Each row is a point on a tangle of strands that fork, close into loops and nearly touch. The rows are in no order.
(in the rows, 128 means zero)
Points whose rows are less than 158 apart are linked; no others are.
vopub: [198 149  87  91 122 160 116  88 103 158 165 100 135 108 136 147 109 151
 125 146  75 133 182  82 159  69  83 158 201 195 133 132 150 148 171 146
  93 131 126 110 158 128 117 143 126 157  91 111 176 120  98 120 134 128
 114 170 143 139 110 134 168 126 107 148 168  72 153 125 167 157 154 143
 143 105]
Zuta: [158 109  71  46 127 180 179 127 150  82 166 150 150 161 127 125  90 109
 143 115 130 156 167 130  99 103 170 104 159 139 143 103 105 106 198 140
  56 103 108 108 135 105 148 146 106 118 140 142  90 194 108 120  59 126
 142 119 185 142 150  89 105 155 127 136 157 127  98 174 128 154  93 148
 101 128]
mefom: [133 123 151 150 121 136 188 230 126 123 133  98 145 189 117 142 152 136
  75 116 147 122 122 134 109 127 191  87 117 133 114 124  49  67 106 161
 134 138 123  93 156  60 142 108 128  74 133 117 112 175  68 134 136 137
 118 150 146 101  70 154  90 144 145 132 154 186  84 112 154 189  98  90
 131 123]
sanit: [155 118 111 122 145 146 155 154 125 112 155 130 153 147 113 138 125 134
 113 117 142 132 156 109 110  77 170 116 151 141 147 132  87  99  96 138
 122 124 128  93 142  67 147 131 130 131 145  88 103 140  91 118 107 124
 136 141 165 120  93 142 116 154 122 125 168 143 103 147 151 152 104  88
 130 118]
zas: [100 122 128 108 135 160 125  72 133 140 167 152 116  69 123 133 133 126
 187 144 138 146 127 126 134 116  95 163 120 139 135  97 177 183 133  78
 107 145 119 145  91 204 116 194 147 147 120 142 117 135 163 130  96  88
 117  77  99 147 206  99 143 114 128 153  96  79 177 160  98  89 104 141
  70 129]
tezeg: [ 64 113 147 152 134  85  80 150 144 121  31 142 109 142 120 104 121  96
 146 126 170 129  49 171 138 190 143 146  78  68 156 162 169 116  73  81
 205 125 165 165 118 135 152 115 146 114 180 123 123  99 162 127 176 149
 115 121 128 131 169 115 118 130 119 129  67 146 117 102 110  98 131 130
  97 163]
seta: [100  86 126 115 104 111 130 147 165 129 129 168 153 141  97 146 153 153
 105  66 177 129 110 120  72 147 144 129  68 113 114 122 149  98 164 120
 133 176  89 144 103 171 151 145  98 101 124 183  94 168 137 167 115 148
 139 125  87 141 175  59  90 114 125 126  66 153 138 130 102 138  70 173
 112 133]
beloz: [173 130 101  73 112 180 174 100 124 123 183 118 161 117 144 178 119 140
 139 150 116 139 183  70 100  90 139 137 195 196 148 104 133 152 170 158
  65 119 119 102 149 122 122 160  90 138 103 110 139 190  74 127  70 121
 120 171 161 153 108 128 148 147 117 158 171  96 134 167 137 171  93 153
 108  82]
dutoz: [144 119  82  76 118 171 188 118 153  99 160 159 140 150 117 143 108 109
 137  92 153 162 155 135  93 113 170 112 123 133 153 101 109 111 186 118
  64 125 108 120 126 117 162 154 113 113 138 147  68 198 107 125  59 133
 146 103 158 148 165  77 107 154 132 130 140 137  84 188 111 136  74 148
  98 122]
sosu: [126 132 104 108  79 100  73 130 147 124  73  96 109 175 148  83  53 116
 157 132 116  80 102 175 145 217  95 184 142  96  68 135 161 116 203 133
 130 108 156 147 116 172 126  79 153 105 110 181 174 112 191 145 132 108
 114 132 117 137 175 105 169 108  95 122  94 152 158  94 116 127 175 152
 129 181]
Lezi: [174 150 120 131 124 141 159 135 119 147 170 106 161 142 132 181 154 168
 102 145 129 136 186  53 102  85 162 119 163 196 127 127 105 136 119 168
  95 137 106  87 147  95 137 126  94 132  97  99 136 149  52 149 123 128
 123 199 141 147  66 141 132 158 136 141 187 123 109 150 134 197  93 124
 151  69]
dofev: [141 129 143 148  98 129 141  68 107 165 171 119 111  76 143 142 169 157
 104 143  91 129 158 121 114 140  93 131 112 164 102  94 157 177 160 148
  93 165 104 140 102 188  65 140 136 154  87 156 145 139 150 148 129 136
 134 129  72 140 127 121 157  98 128 131 123  88 175 168 113 125 119 159
 163  87]
Gakev: [128 156 177 193 121 116 135  95  90 169 154 133 118  65 143 149 184 156
 115 148 102 141 139 112 132 133  88  76 107 147 105 112 115 176  85 153
 123 161  98 127 113 140  71 120 107 176  90 125 144 104 125 115 170 139
 137 128  81 127  93 169 115 106 162 119 153 110 138 148 114 115 128 122
 180  90]
gesof: [ 78 119 186 168 112  93 152 201 123 124  67 133 133 167 117 109 167  98
  94 110 149 127  59 171 144 177 153 102  80  73 146 155 117 103  78  99
 204 140 158 143 139 105 152 107 137  85 158 131 116 142 121 117 170 150
 109 110 135 104 119 145  82 121 133 129  80 172  89  99 121 145 122 121
  98 158]
Zib: [125 149 114 132 132 157 181 105 114 124 179 149 144 110 124 164 156 136
 139 135 153 153 155 107  95  84 154 123 128 153 147 104 114 146 103 108
 103 135 124  99 122 107 134 174 121 154 134 111  87 153  96 113  82 113
 143 122 145 140 112 150 126 147 136 132 150 119 115 189 113 129  86 122
 106  96]
mezef: [104 117  98  95 130 132 131 143 170  92 114 175 141 158 115 113  91 103
 148  95 149 123 111 154 113 135 169 138 117  84 144 127 124  85 151 109
 123 112 135 129 121 123 169 146 144 109 159 162  93 139 147 122 119 137
 133 100 158 136 187  61 112 136 119 124 107 164 108 136 127 133 115 137
  87 166]
runid: [115  88  98  77  95 135 161 151 161 111 143 176 160 157 105 149 130 135
  99  44 192 149 125 131  66 148 176 116  74 125 133 114 121  77 206 121
 107 152  76 152 118 152 169 134  84  86 120 187  78 179 111 172 100 157
 146 121 103 149 176  51  89 137 119 130  73 165 107 129 112 146  62 162
 113 138]
Gibi: [122 141 116  88 164 187 175  69 122 129 185 148 113  71 139 158 128 128
 197 145 142 151 132 120 129  89 118 161 147 159 155  81 142 192 138  61
  77 117 126 124 124 166 126 209 118 146 113 102  92 173 126 107  50  93
 140  84 146 153 172 129 145 114 145 168 121  69 139 195 111  89  85 130
  50 105]
Savev: [144 134 108 112  91 116  78 111 132 142 105  92 109 145 159  77  65 121
 141 144  89  86 128 167 152 182  71 191 146 117  84 126 167 124 191 136
 128 121 153 141 109 179 110  86 158 133 107 167 185 105 181 130 130 114
 115 121  98 135 155 116 180  96 104 113 110 136 176 122 121 117 181 135
 146 158]
moba: [186 147  89 102 130 157 163 113 109 136 176 115 159 140 126 183 135 145
 129 138 125 140 178  55 106  58 155 124 195 191 148 125 112 140 124 145
  87 124 117  86 150  91 140 147  93 134 111  82 124 154  49 134  95 110
 131 172 168 148  81 139 137 168 123 150 178 103 106 164 133 183  91 125
 128  77]
Ven: [138 140 136 155 125 124 100  71  92 176 145 115  90  79 140 105 131 143
 124 155  77 141 140 146 153 134  59 136 131 146 112 105 153 161 118 126
 129 144 115 140 105 181  66 115 142 181  97 139 172  82 164 108 159 130
 122 108  80 130 123 137 167 101 136 112 126  91 183 156 110  94 150 121
 158 114]
vini: [ 99 106 155 152 102 109 123 122 162 143 127 159 133 130 107 130 164 136
 109 100 144 117 123 125  92 158 127 126  74 114  96 129 148 139 140 134
 140 174 112 139  93 179 136 141 132 127 116 176 114 142 147 149 136 143
 127 122  92 134 149  84 107 107 124 119  85 143 151 128 100 134  98 165
 128 126]
Zamur: [125 104 117  90  92 138 118 126 165 103 136 126 144 153 129 110  86 118
 132 130 115 108 156 144 109 146 126 141 142 115 100 119 140 114 196 151
 104 122 136 125 122 142 137 136 150 125 128 172 137 145 154 137 100 124
 116 124 144 133 156  89 140 116 113 116 135 134 156 120 140 146 145 149
 118 162]
Dilog: [114  89 100  66 101 133 150 147 179  82 132 144 156 171 127 113  79 113
 128 112 123 114 150 149  98 143 161 115 147 109 105 108 117  93 216 162
  92 110 112 119 127 123 148 132 130 105 134 186 121 163 147 140  92 137
 125 132 158 135 154  91 120 140 114 127 136 137 128 114 144 159 135 152
 112 178]
mog: [ 69 118 167 166 129  92 111 172 135 118  66 133 121 149 120 101 140  98
 116 128 152 128  63 167 142 175 145 125  85  77 155 169 139 121  70 105
 207 122 167 149 127 107 145 108 144 110 166 119 125 110 146 119 169 153
 112 108 138 110 128 145 114 125 126 125  84 154 101  99 123 108 137 117
 111 154]
botu: [137 143  87  86 165 186 182  89 124 114 177 157 115 102 129 149 123 112
 183 124 157 162 137 131 119  91 142 148 138 145 168  93 132 164 142  64
  66 114 132 124 130 142 151 198 112 135 126 101  65 184 111 104  40 101
 156  81 170 153 165 115 120 129 142 154 133  91  99 206 107  87  80 136
  61 101]
vibob: [151 146  81  97 159 168 180  98 105 110 184 144 129 114 123 159 131 115
 162 128 157 154 147 114 111  77 157 133 155 153 176 102 117 146 122  82
  77 106 135 106 132 107 143 185 107 140 137  81  74 174  91  98  54 102
 161 103 179 148 126 139 119 150 137 147 150 108  96 207 112 105  78 117
  83  90]
viri: [102 128 130 141 102  92  59 128 140 133  48 104  99 174 145  88  83 109
 145 133 138  89  69 182 143 213 100 180 121  82  89 149 163 132 143 110
 171 115 174 158 122 169 131  77 150  99 124 171 166  95 176 133 155 116
 112 129 119 133 163 109 155 104 101 124  81 153 148  97 106 122 154 153
 130 166]
bekez: [ 75 116 131 135 136 103  64 111 148 133  89 156 120  94 100 124 126 113
 178 118 174 138  76 137 129 135 105 147  87  88 131 135 193 139  76  80
 168 153 118 153  77 194 144 152 141 147 150 141 117  92 175 127 166 124
 126  96  94 139 209  88 114 133 124 136  67 118 156 135  82  88 100 141
  87 148]
Mabe: [129 110  96  85 161 128  69 139 158  72  91 115 112 136 141  98  54  84
 165 148 125 121  99 152 143 144 153 161 155  91 164 160 152  90 131 125
 143  58 172 145 139  92 139 125 157 112 197  94 158  97 178 120 109 124
 121 134 167 121 162 109 156 156 117 116 130 149 126  86 157  83 193 100
  96 164]
vopa: [ 76 119 136 136 129 127  92  82 146 137 134 158 116  69 109 134 148 121
 191 128 160 149 104 125 138 119  84 139 101 111 124 109 188 170  91  76
 136 157 105 150  73 212 115 168 138 154 135 148 122 105 170 128 139 101
 133  80  84 138 210 101 125 128 129 135  73  98 164 149  83  81  92 144
  82 128]
kibup: [ 94  98  96  92  94  94  94 158 178  98  73 136 145 186 122 108  68 117
 164  94 156  91  77 163 109 201 146 149 121  75  93 131 156  89 206 128
 128 108 115 151 132 155 161 110 131  69 145 196 140 140 171 145 130 123
 106 130 144 143 207  56 118 126 101 135  76 153 134  88 113 149 140 170
  90 208]
tolu: [154 114  97 112 148 126  89 150 134 127 107  91 138 154 147 104  85 123
 108 140  95 113 149 109 164  88 109 151 180 138 115 162 117  96 135 150
 131 107 155 123 174  98 138  90 124 110 113 107 161  86 123 133 143 122
 124 165 144  98  90 153 144 135 101 105 159 118 122  64 194 141 185 133
 162 158]
vudu: [133 160 159 173 125 128 142 100  91 162 168 127 135  81 127 161 185 163
 113 156 124 144 152  96 115 108 104  93 124 167 115 114 113 168  89 148
 119 153 109 115 126 121  94 139 114 172  99 114 131 116 104 118 152 131
 133 145 104 136  84 171 126 120 148 127 172 102 134 158 117 139 120 122
 171  84]
lema: [108 133 182 191 116  81  90  78 112 163  81 143  86  93 139 108 150 125
 135 133  95 117  86 154 158 179  64 100  94  96  87 118 146 179  91 130
 164 168 100 153  78 205  75  74 115 156  96 152 153  76 168 119 185 145
 134  88  56 131 137 137 118 101 159 111  78 124 156 128  78 104 124 146
 177 124]
Gez: [122 153 127 158 136 131 172 151 102 119 154 148 140 115 100 149 167 138
 129 103 170 148 128 124 115  75 166  94  97 123 160 133  93 115  56 110
 147 129 110 102 113  70 145 144 135 156 162  72  81 137  92 110 108 128
 156 115 141 114  90 190  98 159 145 131 140 145  87 173 113 109  99  64
 118  99]
Zupoz: [ 91 127 170 167 121 110 133 138 136 135 121 155 132 121 112 127 157 123
 110 130 144 125 117 138 122 137 126 113  90 108 120 139 120 147  83 124
 162 149 146 127 115 119 130 133 148 150 136 132 115 117 141 116 158 142
 126 115 116 114 108 144 112 115 136 111 128 149 125 129 117 117 120 121
 133 132]
bev: [119 143 147 162 115 139 163 104 114 144 175 141 139  93 124 167 181 154
 122 150 138 145 155 102  98 105 134 108 118 154 120 113 115 162 101 141
 109 153 124 115 115 127 114 161 124 164 114 124 108 140 107 123 118 131
 140 134 112 136 108 153 126 127 140 130 150 113 132 172 111 134  94 124
 143  89]
Gipu: [187 123  73  60 167 169 104 101 127 110 149 118 133 122 120 139  87 134
 151 130  97 141 180  75 164  48 125 140 210 154 166 152 124 124 141 138
 109 102 143 109 162  87 142 138 133 141 142  76 143 103 101 126  98 110
 132 154 179 122 120 142 141 163 107 147 167  89 129  99 179 141 155 113
 120 128]
Vudo: [176 148 153 182 157 123 124 176  93 155 111  95 129 143 133 133 170 165
  83 138 106 124 152  89 158  96 121 107 138 170 121 154  80 134  75 155
 156 139 123 112 163  86 146  84 105 118  91  95 134 108  65 154 176 125
 116 175 128  99  48 182 107 119 157 118 177 123 100  81 160 161 155 104
 194  97]
tesan: [187 124  76  77 177 157 128 106 115 101 166 124 134 131 110 148 105 139
 146 117 126 141 177  68 137  36 155 124 194 155 185 144 107 119 113 119
 109 101 131 100 157  74 150 148 121 138 152  57 116 119  75 124  85  95
 148 143 191 130 102 147 128 173 112 152 166 103 107 132 156 143 121 102
 116 101]
supid: [100 156 201 198 121 102 158 175  97 130 115 138 135  80  87 156 199 132
 137 115 153 143 102 126 146 114 136  48  66 100 132 141  85 141  48 136
 189 148  93 124 116  89 123 120 123 148 149  79 104 133  93 109 157 140
 139 113 111 100  79 228  92 130 186 141 135 168  77 129 109  97 119  53
 150 114]
nito: [103 135 118 106 149 147 109  97 142 108 149 165 122  89 112 128 120 102
 174 127 147 149 133 138 131 104 131 149 119 111 162 113 155 146 109  80
 122 113 142 132 103 140 143 185 156 151 161 122 102 116 143 114  98 111
 135  83 142 130 179  99 135 132 122 125 109 117 142 157 116  84 115 120
  79 132]
Fikaz: [ 60 119 140 141 146  91  66 134 150 121  43 159 114 110 105 115 123 102
 168 113 182 141  52 149 135 162 134 143  79  73 159 148 182 122  62  72
 196 133 137 163  94 156 164 138 142 132 177 124 104  96 165 129 176 146
 128 111 120 142 198  98 111 133 121 134  59 136 132 128  98  93 111 126
  89 156]
sen: [117 123 159 151 118 114 114 122 128 146 131 130 122 131 132 115 137 132
  99 142 110 117 136 136 127 150 105 129 119 125 102 130 125 139 128 146
 136 144 148 129 123 136 114 125 144 144 111 151 140 107 150 120 157 140
 119 131 107 117 102 122 140 100 124 105 136 136 151 123 130 127 141 138
 158 133]
relim: [138 113  98  72 187 143  93 130 154  58 118 143 111 123 118 107  71  90
 162 129 135 136 113 139 136 118 168 135 148  95 196 152 138  85 120 109
 130  63 155 129 131  83 141 151 154 125 208  80 123 115 161 116  97 127
 140 110 179 124 163  97 143 169 120 118 127 150 119 112 146  75 172  92
  90 144]
zer: [156 134 125 147 148 120  93 139 107 153 112  94 123 134 144 103 111 142
  83 149  90 123 143 125 159 108  81 153 157 145 112 145 115 115 125 147
 140 118 153 125 157 116 126  88 117 133  97 115 165  76 120 120 163 132
 120 154 116 106  76 153 154 103 121 101 156 115 142  88 168 132 181 129
 184 134]
naf: [116 119  92  81 127 127  59 143 158  81  74 101 113 158 159  88  39  81
 172 151 126 105  86 173 145 165 143 161 162  85 124 146 164  94 165 129
 131  67 179 149 143 118 138 101 148  95 173 133 174  94 183 126 119 116
 113 147 164 123 172 117 153 142 104 126 125 154 126  74 156 101 197 125
  98 188]
mido: [107  96 112 119 168 108 117 175 145  81  78 118 117 152 131 103  93  84
 130 127 144 120  71 162 137 153 185 136 119  75 199 174 126  62  89 104
 170  60 171 146 144  70 141 118 153  79 211  89 120 122 157 121 127 147
 126 115 173 112 143 123 136 171 108 122  99 158  85  86 158  96 163  87
  96 161]
fef: [ 92 155 174 182 147 102 145 142 106 123 123 134 139  73  88 155 186 136
 146 129 147 149 119 110 143  98 116  68  80 112 149 155  95 148  40 135
 184 136  86 143 124  86 108 120 124 172 166  56 103 116 107 115 150 124
 137 109 116 104  80 229 106 145 164 129 148 130 103 131 121  73 136  56
 147 114]
gad: [146 158 179 185 106 109 158  85  95 171 171 117 104  59 155 161 207 170
 101 144  98 135 151 111 104 154 120  77  87 162  93 104 126 180 115 180
  96 168  81 132 105 166  56 119 100 157  83 140 146 133 119 144 149 153
 152 149  57 154  93 146 105 102 165 130 148 104 143 159 103 136 108 156
 192  54]
sapot: [ 88 103 112 101 108 111 111 148 179 104  85 147 147 178 121 111  91 109
 141 102 149  98 102 161 112 174 151 141 119  81 110 136 140  90 174 116
 145 113 140 144 129 141 158 127 145  90 147 180 122 135 164 134 135 133
 117 120 148 136 183  61 121 126 108 126 101 160 131 102 123 146 133 150
  94 187]
lovon: [155 148 123 144 134 115  84  91  86 180 127 105  97  99 146  88 100 148
 117 144  66 132 137 153 165 129  51 163 142 147 116 111 146 139 127 131
 141 134 131 135 120 163  84  85 129 173  95 135 192  66 154 102 155 139
 123 126  83 129 109 142 184  94 125 110 127 100 181 128 128 104 181 112
 175 115]
vit: [144 164 152 176 139 122 132 113  78 159 153 125 138  80 119 169 188 171
 126 146 124 155 154  78 133  82 105  85 132 164 128 135 103 161  59 142
 146 145  93 123 142 100 110 122 102 175 114  73 121  95  85 122 163 121
 127 152 116 121  68 202 120 131 158 126 178  98 121 140 126 122 137  89
 161  84]
bapa: [120 126 181 162 112  98 165 211 119 128 110  83 139 196 148 111 157 114
  55 134 128  98 108 147 126 191 139 104 118 115  92 134  88  99 149 168
 138 137 147 116 170  96 125  93 122  68 106 159 142 149 107 132 157 132
 113 142 123 100  68 139 106 107 121 114 127 178 114  62 153 175 140 158
 162 147]
Kigo: [106 129 184 186 117  71  89 116 116 153  57 132  83 139 139  93 139 121
 116 129 105  97  65 167 146 211  79 129  98  89  91 136 149 161 112 122
 183 162 137 150  97 192 101  71 117 123 104 161 147  84 169 127 181 145
 122 109  74 133 128 124 114  92 147 112  62 146 153 105  72 124 129 163
 164 135]
Toz: [128 133 104  69 180 155  99  96 140  79 141 156 106  97 110 119  92  91
 178 132 137 158 129 142 136 106 147 151 139 108 197 127 152 125 117  87
 118  85 148 125 115 113 142 176 155 149 190  92 110 118 150 118  82 116
 140  82 165 130 179  92 142 149 127 128 122 127 139 146 133  60 143 107
  71 125]
Kizis: [105 131 109 103 134 146 127 111 156 104 143 176 138 121 111 124 123 113
 156 105 154 141 128 139 110 115 146 141 103 105 151 118 141 127 128  88
 118 131 131 129  99 145 156 175 140 132 152 149  88 139 140 127  99 121
 140  85 134 134 192  73 120 131 127 127 104 136 126 154 107 108  98 139
  88 138]
Taru: [151 140 166 157 105 113 146  97 108 166 157 107 113 102 152 144 169 165
  77 132  93 121 161 123 100 158 112 119 100 164  94 110 133 161 163 182
  99 155 104 126 112 161  71 120 121 146  81 150 147 136 131 153 144 154
 140 160  72 141  85 121 135  89 140 123 144 108 159 145 126 146 124 162
 192  76]
val: [105 137 156 158 137 116 150 165 125 120 132 149 142 123 104 133 162 124
 120 115 157 133 120 136 123 108 156 107  91 110 153 140  98 118  58 123
 164 130 131 117 126  81 139 137 144 145 159  93 100 127 115 115 132 141
 131 109 136 105  92 173 104 138 136 120 135 153 103 141 123 112 114  82
 125 125]
Dup: [113 127  99  82  93 125  62 133 163  96  80 105 115 163 149  81  41  94
 173 142 127  89 102 176 146 182 127 172 153  88  92 138 167 113 191 128
 124  88 159 147 127 143 143 106 161 104 149 162 171 109 184 132 122 103
 107 131 150 132 191 100 150 122 101 126 121 149 146  96 134 116 186 136
 101 193]
Mego: [141 136 132 142 121 142 182 180 126 125 156 130 150 160 115 149 153 143
  94 107 156 132 147 116  98 106 181  99 115 140 128 122  67  91 103 151
 127 136 128  89 132  66 146 134 127 116 136 108 101 170  82 124 113 140
 134 145 144 120  82 146 100 150 141 122 161 173  85 157 130 165  88  91
 128 103]
lop: [186 148 124 148 145 125 102 118  96 172 126  93 125 125 149 111 113 163
  87 138  70 120 162 105 162  95  71 150 158 171 111 127 120 121 138 149
 119 130 134 114 153 130 115  94 112 151  73 126 172  88 109 121 166 139
 129 177 104 122  79 144 163 100 126 113 158  96 151 102 164 152 169 142
 193 108]
Virum: [116 118 146 136 100 155 165  54 115 164 188 132 112  59 145 162 171 154
 143 151 114 138 148 110 121 120  96 138 123 172 110  88 170 202 154 114
  85 163  99 147 105 196  70 174 131 145  91 145 132 167 151 142  97 117
 128 113  78 154 161 124 158 108 131 155 112  65 174 179 107 113 102 156
 112  92]
tofe: [152 113 112  93  87 135 100 106 138 131 140 107 126 130 142 102  85 124
 129 142  85 104 162 139 139 153  87 167 152 131  92 119 166 130 209 154
 100 131 136 129 118 160 109 127 154 137 107 166 165 127 173 136 114 121
 112 131 111 139 150 102 171 108 107 115 129 123 178 135 138 128 171 142
 141 151]
rur: [181 148  99  95 122 172 155  80  92 156 186 107 140  87 144 183 129 155
 143 158  99 136 172  69 130  72 100 157 201 208 147 113 150 176 157 135
  78 125 122 116 156 138 107 169 104 161  89  97 154 156  80 114 104 116
 110 156 148 153 114 146 169 130 119 168 161  67 153 153 142 152 120 142
 109  86]
fizu: [143 136 171 174 137 106 142 189 100 140 107  75 132 174 152 100 141 121
  57 150 108 106 114 138 142 171 114 117 138 133  92 143  87 104 139 169
 139 129 153 112 170 101 123  78 105  86  86 147 150 122 107 127 166 126
 117 154 110  95  55 153 115  91 127 103 139 159 118  62 154 168 161 147
 189 133]
Pilu: [100  96 103  88 110 115 145 173 182  80  96 138 154 199 135 105  78  99
 137 114 135 100 112 168 117 157 178 117 144  85 106 114 108  69 200 142
 111  88 126 131 148 109 154 118 136  80 158 186 121 146 162 129 115 137
 120 126 176 127 162  93 109 148 110 131 127 155 117  84 146 162 142 150
 100 203]
duz: [113 114 172 161 103  98 127 128 145 148 119 133 120 137 129 124 159 140
  84 119 118 100 125 130 110 183 123 123  90 117  86 127 131 143 152 150
 139 165 125 135 108 162 116 117 137 123 101 171 133 133 151 146 151 146
 127 133  90 127 118 102 119  96 126 107 102 145 156 117 113 136 119 164
 160 123]
sul: [114 166 138 171 151 117 143 114  90 132 153 131 142  70  93 165 190 153
 144 134 147 162 139  86 131  72 118  79 113 145 152 145 101 157  44 124
 155 136  87 127 132  88 116 131 113 177 155  49 102 104  88 122 136 109
 145 130 125 111  72 225 119 155 155 139 166 103 113 149 118  86 126  61
 147  98]
Sibe: [175 154 135 157 134 134 145 161 105 154 142  97 153 141 129 161 173 170
  95 138 130 123 174  72 130  82 148 103 150 185 116 141  86 130  88 168
 122 147 111  92 149  81 150 110 107 126  99  95 132 125  49 156 157 125
 125 194 134 122  56 162 117 134 143 135 192 129 107 117 149 183 118 103
 172  78]
lepup: [111 140 154 178 105 109 100  55 107 176 133 133  80  69 139 117 153 136
 140 142  81 140 119 147 158 148  56 106 105 118  94  98 155 184 102 123
 133 171  87 156  82 206  53 105 133 166  92 151 157  89 172 121 169 134
 136  85  48 129 146 131 144 104 152 116  97  91 175 158  90  96 126 138
 159 106]
Kesa: [180 114  79  88 165 147  90 128 142 119 119 108 130 144 133 124  93 137
 128 129  94 124 174  74 179  44 125 143 198 147 148 172 118 110 131 145
 122 108 145 114 176  81 154 106 138 121 129  84 157  92 101 144 122 114
 127 174 168 105 105 155 144 166 107 129 173  93 111  65 196 145 174 117
 145 143]
rafu: [129 125 180 167 117 126 180 222 122 134 124  95 145 176 129 133 166 130
  59 130 143 113 122 131 116 160 167  89 109 131 101 133  63  95 118 169
 138 147 134 107 162  81 136 107 124  76 115 141 130 166  86 137 159 139
 111 151 127 100  62 150  90 112 143 123 149 180 101  83 153 173 113 122
 154 125]
fibi: [150 138 166 181 156 111 117 162  93 156 104  88 122 147 148  97 131 134
  71 148  93 115 122 133 151 142  85 131 134 142 108 142  99 122 111 156
 153 124 148 126 156 112 120  69 105 124  85 130 158  91 113 122 169 134
 115 150 102  97  58 161 131  89 138  99 141 135 125  75 148 140 174 131
 196 130]
zeli: [103 102 100 100 157 120 123 172 151  69  75 133 127 185 143  97  74  73
 140 121 145 109  70 172 136 151 197 120 135  69 177 153 119  51 126 105
 153  60 160 145 149  75 147 118 145  67 202 120 125 127 162 123 130 141
 132 115 187 120 161 109 126 165 106 133 110 168  82  82 162 127 158 111
  86 191]
migo: [130 113  83  86 101 158 194 129 158 118 155 176 144 156 112 145 142 130
 108  63 182 165 144 129  76 126 180 113  82 139 147 107 112  90 188 113
  80 149  82 135 117 134 175 145  94  96 127 165  62 201  98 149  73 148
 157 107 127 147 170  76  91 160 133 130 107 161  70 171 105 135  48 157
 109 112]
kapel: [166 124 143 166 174 126 118 179 104 138 112  98 126 149 111 132 173 156
  88 124 109 123 144  83 164  78 133 109 138 157 139 174  87 114  58 143
 178 123 130 121 175  73 156  81 124 108 132  66 125 104  70 164 155 117
 113 163 143  78  48 197 111 147 139 124 163 117  87  64 171 139 163  83
 173 118]
remar: [180 140 120 123 112 142 115 100  98 170 154  94 123 102 143 126 126 160
 105 144  75 126 174 106 140 105  70 152 163 182 112 116 150 137 169 155
  99 139 125 121 139 144  96 126 124 160  81 135 169 114 124 121 148 131
 123 165 108 137  98 127 170 104 116 119 160  88 167 141 147 146 156 142
 168 102]
Tifir: [114 125 130 102 132 177 170  61 124 141 189 143 118  65 140 157 143 136
 179 151 128 146 140 113 127 105 105 159 137 168 139  83 159 204 147  84
  80 141 124 137 115 188 101 203 127 149 102 124 110 172 138 126  71 101
 125  93 118 154 181 124 151 107 136 163 111  65 165 185 111 104  94 136
  70 109]
puvok: [105 127 163 169 113  80  83 123 125 152  67 111  99 165 146  90 111 117
 119 131 112  94  75 173 147 209  88 160 110  91  92 138 151 137 133 125
 176 136 163 152 113 179 111  72 139 114 103 166 157  91 168 127 163 131
 118 117  97 123 128 120 146  95 119 113  81 149 146  99  91 124 146 157
 150 147]
ran: [103 100  93  84 132 116 152 184 163  75  88 144 145 202 145  93  78  81
 130 103 143 107  85 174 132 147 196 107 145  74 146 129  96  46 161 119
 124  75 135 134 144  83 151 116 139  61 179 160 111 141 156 117 129 141
 124 104 188 128 165 103  98 166 109 141 116 175  78  90 155 157 143 130
  92 202]

A piece is all that can be reached along the links. How many separate loops has the piece of each point below (a circle has one, a figure eight two, a Y none), and how many tips (points with one link)?
Pilu -> loops 1, tips 3
vini -> loops 0, tips 2
Vudo -> loops 0, tips 3
zas -> loops 1, tips 2

A tip is a point with one link. Name the tips that can be reached along the links from each point below, in the order of the rows.
Kesa -> sanit, tesan, kapel
zeli -> kibup, mido, lovon
Zib -> gesof, supid
duz -> Zuta, Gez

A fork is a point with three links, a tip a point with one. Leave the first point through the second and follow the links. Name the first fork or tip that comes.
gesof / mog -> Tifir
Mego / mefom -> zer
Zuta / dutoz -> Gez
lovon / Ven -> sosu
fibi / fizu -> sanit
Tifir / Virum -> vudu

Name the points in between on the shortest way along the links from the first point to the second, in order.
lepup / Dup -> lema Kigo puvok viri sosu
kapel / rur -> Vudo Sibe Lezi moba beloz
Zupoz / Zuta -> sen duz vini seta runid migo dutoz
naf / mezef -> Mabe relim Toz nito Kizis
Gipu / sanit -> Kesa tolu zer fibi fizu bapa rafu mefom Mego
